Each row is a point on a landscape with many peaks, with its height.
A climber steps from a point to the highest of its 2 nearest points, and stops where none of them is higher. Distance is the straight distance between rows; heights are no part of it.
paz h=26.0: 6	9	0	-24	-5	1	-4	10	13	5	14	-6	22	23	6	-6	18	4	10	26	19
zade h=44.5: 16	-9	-22	2	13	-29	-9	-35	-6	4	8	7	6	20	26	6	18	17	-3	-7	44
reke h=29.2: -7	-8	1	-4	1	19	1	14	-10	0	2	-5	4	0	-1	-2	13	8	-2	17	-6
por h=52.3: -4	-14	6	15	-23	-9	-22	10	-6	-16	-6	7	-5	-12	-26	12	-23	-4	-5	-5	11
sab h=21.4: 3	-13	-17	2	8	8	-7	-6	1	4	-7	-1	-8	-1	11	-1	8	19	-1	5	22
dez h=30.5: -1	12	11	-16	-1	3	9	6	12	7	10	-3	16	16	-3	-8	13	-4	7	24	-5
Telu h=43.4: 4	3	-35	6	27	-3	10	-27	-21	14	6	-2	-2	15	41	-2	33	24	4	-7	17
moras h=28.5: -1	15	15	-11	-29	-2	5	24	6	-10	7	8	-9	4	-43	15	-10	-32	-3	-6	-56
san h=40.4: -3	4	24	14	3	-15	11	-16	5	-7	-9	4	-5	-14	-4	-1	-24	-14	4	-21	-18
kos h=60.8: -3	16	19	-23	-16	4	5	35	10	-4	-8	2	-17	-14	-14	-6	-24	-25	2	-4	-19
puf h=9.2: -2	14	5	-18	0	21	1	22	11	19	2	-8	3	-9	6	-18	-2	-9	8	10	-2
punud h=18.3: 0	13	11	-13	-17	4	0	6	27	-2	12	-2	12	22	-27	4	7	-13	7	18	-23
kiro h=23.1: -3	-1	-6	-4	4	25	-1	28	-10	8	-12	-5	-12	-23	12	-7	-5	1	-3	0	-5
vurez h=17.6: -6	26	14	-17	-13	17	11	29	13	2	4	0	-1	-2	-25	1	-1	-25	4	7	-35
zeku h=41.9: -10	-15	-9	16	-9	8	-16	5	-2	3	0	-5	-4	-2	-10	6	5	8	-4	3	10
lik h=27.8: 1	10	9	-11	4	1	4	6	22	2	-3	-1	6	-2	-5	-10	-4	-2	7	6	17
duto h=38.5: -4	-17	-13	20	6	6	-1	-4	-25	-1	-11	6	-13	-11	0	5	0	16	-9	-1	-5
mipo h=24.8: -5	-13	15	13	-11	-7	8	22	-20	-5	-1	3	-11	-14	-11	5	-13	-17	-7	-20	-43
gagob h=23.2: 11	0	-8	-16	-2	-13	-10	-3	10	0	16	-3	19	27	9	0	18	12	6	13	38
ruvev h=21.7: -1	-12	8	8	-4	8	0	20	-4	-8	-7	-2	-5	-15	-12	8	-9	-3	-5	-13	-15
geme h=15.7: 0	13	11	-7	14	-2	10	-17	17	8	4	-12	4	3	20	-13	-9	-7	5	-9	-4
negi h=42.2: -5	-4	13	-5	-20	-8	-4	39	-1	-14	-10	7	-18	-19	-21	1	-24	-14	0	-12	-1
mafa h=13.8: -5	18	11	-23	-9	22	4	24	15	12	7	-8	4	-1	-8	-10	3	-18	7	14	-25
kipo h=43.5: -5	3	-6	-15	-14	26	-10	32	3	-1	3	-7	13	1	-5	-6	15	4	11	32	4
tas h=11.8: 9	2	-7	-1	19	-21	7	-22	8	10	9	-3	12	17	30	-8	16	6	8	-7	26
buke h=40.7: 1	-11	14	14	-1	-5	1	-13	-8	-2	2	1	6	-1	-9	3	-12	0	-6	-4	-18
gik h=19.7: 7	12	17	-10	-13	-12	1	-16	26	1	12	2	15	26	-21	6	-1	-12	5	11	-11
goli h=28.3: -7	-6	-1	-3	14	16	12	-2	-15	7	7	-8	7	3	16	-8	23	8	0	16	-11
votol h=34.1: -6	13	10	-16	-35	8	-10	42	12	-11	1	-3	-6	0	-29	3	-15	-23	3	9	-23
sasa h=22.0: 5	9	-16	-9	21	4	3	-5	7	17	1	-5	3	-2	30	-16	12	9	8	-2	30
Fak h=49.5: 1	9	19	-14	-24	-15	5	40	-2	-14	-5	11	-16	-10	-27	3	-30	-25	-2	-13	-25
kuzun h=20.9: -4	4	2	13	17	2	9	-11	-5	-1	-10	-4	-5	-16	17	-10	-15	3	-1	-15	0
Ritul h=5.3: 0	8	2	-18	13	18	6	7	6	16	5	-11	4	-3	16	-18	7	3	12	5	7
nukos h=24.2: -6	8	20	-10	-10	6	17	34	-11	-9	-2	2	-7	-12	-17	1	-8	-23	-4	-3	-44
Zokas h=36.1: -5	-7	12	14	10	1	14	-10	-16	-4	-1	-3	0	-7	6	-6	-8	1	-1	-7	-29
mef h=25.9: -4	5	0	15	22	3	15	-22	-14	2	1	-8	9	-1	22	-5	2	9	2	-9	-6
teref h=37.1: -7	8	13	-8	9	5	15	-7	2	9	11	-10	13	12	13	-7	16	-4	5	12	-11
dul h=21.8: 6	-1	0	-8	-5	-14	-13	-13	16	-7	10	-1	18	18	-4	1	1	6	1	10	37
Zekim h=19.2: -4	2	15	-8	-9	1	11	46	-16	-8	-10	4	-17	-22	-3	1	-14	-20	-3	-12	-29
soro h=48.0: 2	-19	3	27	-13	-13	-20	-13	-10	-9	-10	13	-3	-15	-19	12	-18	1	-7	-6	12
demuf h=44.4: 0	-19	-12	19	-1	-7	-20	-33	-11	-2	-6	6	-7	-3	0	15	2	15	-7	-1	28
modap h=29.4: -10	-7	9	10	2	9	16	12	-20	-5	1	1	4	-8	-5	-4	4	-7	-10	5	-38
Vud h=34.0: 16	1	-44	-6	22	-15	3	-28	-17	12	4	7	-12	22	43	4	38	26	4	-9	36
tefo h=17.0: -8	-2	-10	-3	-4	24	-12	28	-1	6	-13	-5	-9	-16	5	-2	5	4	0	12	13
Zofo h=45.1: -4	4	18	2	0	-2	10	-11	2	2	9	-4	12	10	-8	-1	0	-6	0	4	-18
Dak h=64.2: 8	3	12	1	-4	-14	-6	-21	26	-1	3	1	11	5	-10	1	-19	-10	-4	-7	3
rifet h=1.7: 3	12	-1	-23	8	19	4	13	2	22	11	-9	17	6	22	-14	24	-1	10	20	1
vunal h=26.4: 2	1	17	1	-29	-8	0	28	-4	-18	3	11	0	-2	-40	17	-16	-23	-4	-7	-41
mivek h=32.8: -2	-1	-14	14	25	-3	11	-31	-17	6	5	-7	6	9	35	0	22	15	5	-8	3
panol h=38.4: -5	12	5	-5	-33	3	-16	28	18	-17	0	-2	7	5	-31	6	-17	-13	3	17	-5
lon h=57.5: -6	-13	-8	22	2	2	-2	-9	-13	7	8	-1	14	9	-4	8	21	9	-6	11	-4
Pel h=26.1: -1	3	14	-3	5	12	11	14	6	-2	-8	-3	-2	-13	-1	-3	-9	-5	1	-6	-16
fuvi h=29.8: -8	2	17	12	3	-2	15	9	-16	-6	-6	-3	-9	-16	3	-3	-18	-15	-3	-20	-38
Gere h=15.9: 4	10	-5	-2	23	-2	14	-11	3	16	10	-8	13	9	28	-12	18	8	12	-6	12
Kazap h=71.7: 9	-10	3	6	-1	-3	-10	-11	14	-7	-1	0	10	-1	-8	7	-10	5	-4	-5	14
gorig h=61.9: 7	-8	2	11	15	-9	0	-28	8	-1	1	0	7	-1	8	-1	-6	8	2	-16	12
Gefo h=23.9: 2	-7	11	9	-19	0	-5	24	5	-11	-4	5	1	-7	-29	12	-11	-10	-2	-5	-21
Puz h=21.2: -4	21	19	-7	-1	7	16	11	13	2	0	-1	1	-2	-17	0	-8	-18	4	-4	-29
Tirig h=23.7: -9	8	13	-5	5	16	20	11	-6	1	7	-4	11	-2	-2	-8	9	-12	-4	9	-40
mer h=8.6: 12	2	-14	-14	23	-16	8	-14	-2	12	12	-4	5	21	42	-6	34	13	13	-9	34
Duru h=44.1: 3	-19	-6	30	1	-6	-9	-16	-19	-4	-14	12	-9	-18	-7	11	-12	10	-8	-15	2
Resuf h=43.8: 3	-6	-24	5	20	-9	-5	-33	-1	-2	-9	6	-12	-8	20	-9	-6	15	-7	-10	37
febi h=20.7: 5	8	12	-15	-10	-15	-5	-15	23	-2	15	-2	17	26	-11	2	-2	-5	5	14	15
Zatat h=31.9: 2	8	-26	-5	26	9	10	-8	-17	18	0	-2	1	5	40	-8	33	18	8	6	17
simat h=42.7: -4	0	8	3	-21	-2	-14	6	11	-7	2	-2	10	7	-20	8	-12	-7	-4	13	1
Nateg h=29.1: -1	7	-20	0	23	14	5	-6	-12	14	-4	-6	-5	-7	31	-12	7	15	1	0	16
solav h=31.8: -7	-14	-29	12	10	17	-1	-6	-22	7	-12	5	-29	-10	9	2	11	25	-5	-1	4
mog h=14.1: 6	-8	-2	-1	10	-7	2	-18	-1	7	13	-7	17	25	22	7	29	9	0	7	5
lutu h=35.7: -2	-4	-1	-2	-11	4	-12	28	-2	-8	-11	1	-12	-19	-11	-4	-24	-3	-7	-4	14
ren h=37.9: -4	-12	-17	5	-17	5	-27	9	1	-16	-7	0	-6	-6	-13	3	-10	12	-4	11	33
kaga h=35.4: -6	-3	5	-5	-14	16	-4	29	2	-8	0	-2	8	-1	-19	0	4	0	3	20	-7
Sez h=20.5: -2	18	14	-6	14	11	17	2	12	6	-4	-9	4	-9	14	-11	-7	-11	7	-8	-20
tutuz h=44.6: -2	-13	23	22	-6	-16	1	-7	-14	-10	-10	9	-9	-20	-13	10	-21	-10	0	-24	-18
zogo h=50.7: -3	14	21	0	-4	-5	15	-17	9	3	11	1	7	14	-19	2	-3	-19	2	0	-44
nem h=59.2: 6	12	20	4	-14	-17	-3	-15	18	-2	-1	7	5	2	-24	6	-28	-21	-5	-7	-16
Gige h=32.1: 0	5	15	-12	-4	-3	1	9	23	-6	-7	2	-6	-9	-11	-10	-21	-10	3	-2	5
lavi h=16.3: 11	-12	-18	-5	10	-5	-8	-17	-3	5	8	-6	7	22	27	12	32	20	-1	5	25
gobir h=29.5: -3	-2	10	-10	-14	17	2	39	-4	-12	-1	0	2	-9	-16	3	-3	-10	-4	10	-31
Safaf h=54.1: 6	-12	-7	19	17	-18	-1	-47	-8	3	2	5	4	3	17	3	5	15	5	-15	20
luzez h=27.1: -1	-12	-42	4	9	11	-4	-21	-21	6	-9	9	-29	1	8	3	15	35	-5	6	20
Zuf h=47.6: 0	-13	-23	8	10	8	1	-10	-21	7	8	1	6	14	10	4	32	22	-5	16	8
sura h=32.9: -4	-2	-2	1	3	1	-7	4	6	-1	-11	-1	-10	-16	3	-10	-18	-1	-7	-3	21
Dit h=30.7: -1	25	10	-18	-33	1	-4	31	18	-12	0	3	-11	6	-41	12	-19	-30	-1	1	-37
Pok h=17.1: -4	-7	-11	21	20	-1	8	-21	-17	-3	-16	3	-16	-15	21	-8	-10	15	0	-14	0
Riki h=54.7: 3	9	22	1	-14	-15	4	2	9	-6	-4	7	-8	-5	-24	5	-32	-24	-4	-17	-30
totol h=48.5: 10	-8	-18	5	18	-22	-7	-42	3	0	3	5	2	2	21	-4	2	12	-2	-15	44
nef h=24.6: 4	-5	-6	-11	4	12	-6	3	1	2	3	-8	8	7	7	-3	10	14	0	15	17
zev h=47.0: -5	-18	2	15	-22	1	-19	9	-5	-10	0	0	2	0	-22	11	-6	3	-4	10	-2
dabim h=40.8: 15	-8	-35	-9	7	-24	-13	-20	-7	3	8	8	-3	27	28	7	33	22	1	3	53
Mis h=18.5: 8	-10	-32	-1	11	0	-11	-22	-1	7	-2	1	-9	9	22	4	19	23	-4	2	37
tad h=55.1: 1	16	18	3	-18	-10	3	-8	11	0	8	8	6	12	-36	7	-15	-21	-2	4	-33
Keb h=16.5: -5	4	13	-8	-21	8	3	15	11	-8	13	0	9	12	-33	5	6	-17	-1	16	-43
gusi h=37.3: 0	-1	-24	9	24	-1	3	-27	-8	8	-9	-2	-10	-3	32	-8	6	19	-1	-7	22
Zoz h=12.1: 3	-1	8	2	6	-7	1	-19	14	4	5	-7	17	15	9	10	14	0	1	1	6
vused h=30.8: -8	-9	-12	12	5	14	2	19	-21	2	-15	1	-20	-22	5	-1	-3	7	-7	-8	-5
rus h=38.3: -1	-8	-13	7	10	-6	-10	-17	6	-5	-8	4	-11	-19	3	-10	-19	3	-9	-15	34
vised h=28.2: 9	4	-40	-13	23	-1	2	-18	-7	16	-3	3	-15	8	41	-4	34	23	8	-3	43
vik h=49.0: -4	-20	-15	22	-3	5	-15	-16	-13	2	-1	1	-2	3	-5	17	15	17	-6	5	12
Ged h=36.3: -1	-1	20	1	-1	-9	5	3	6	-12	-10	6	-10	-17	-12	-3	-28	-10	-1	-16	-1
gusek h=23.3: 4	16	2	-13	11	-6	4	-5	18	7	5	-4	16	8	12	-6	5	-1	5	4	30
Lop h=49.4: 4	-5	21	9	-17	-21	0	16	-7	-12	-8	12	-12	-17	-20	9	-31	-20	-5	-25	-22
takas h=41.0: -3	-12	-12	8	-9	-6	-22	-13	-1	-9	-5	3	-1	1	-6	6	-4	13	-6	11	39

Where does a climber stop that starts at each point below?
tas: totol
gusek: nem
mer: totol

Call two points neighbours if one is among the 2 nearest of the other. Go from one point of each pair to the other, from neighbour to neighbour, staying as high as possible. Name the lowest point that can't be avoided.
zev / lon: zeku
totol / kos: sura
Pel / lon: ruvev
teref / kipo: goli
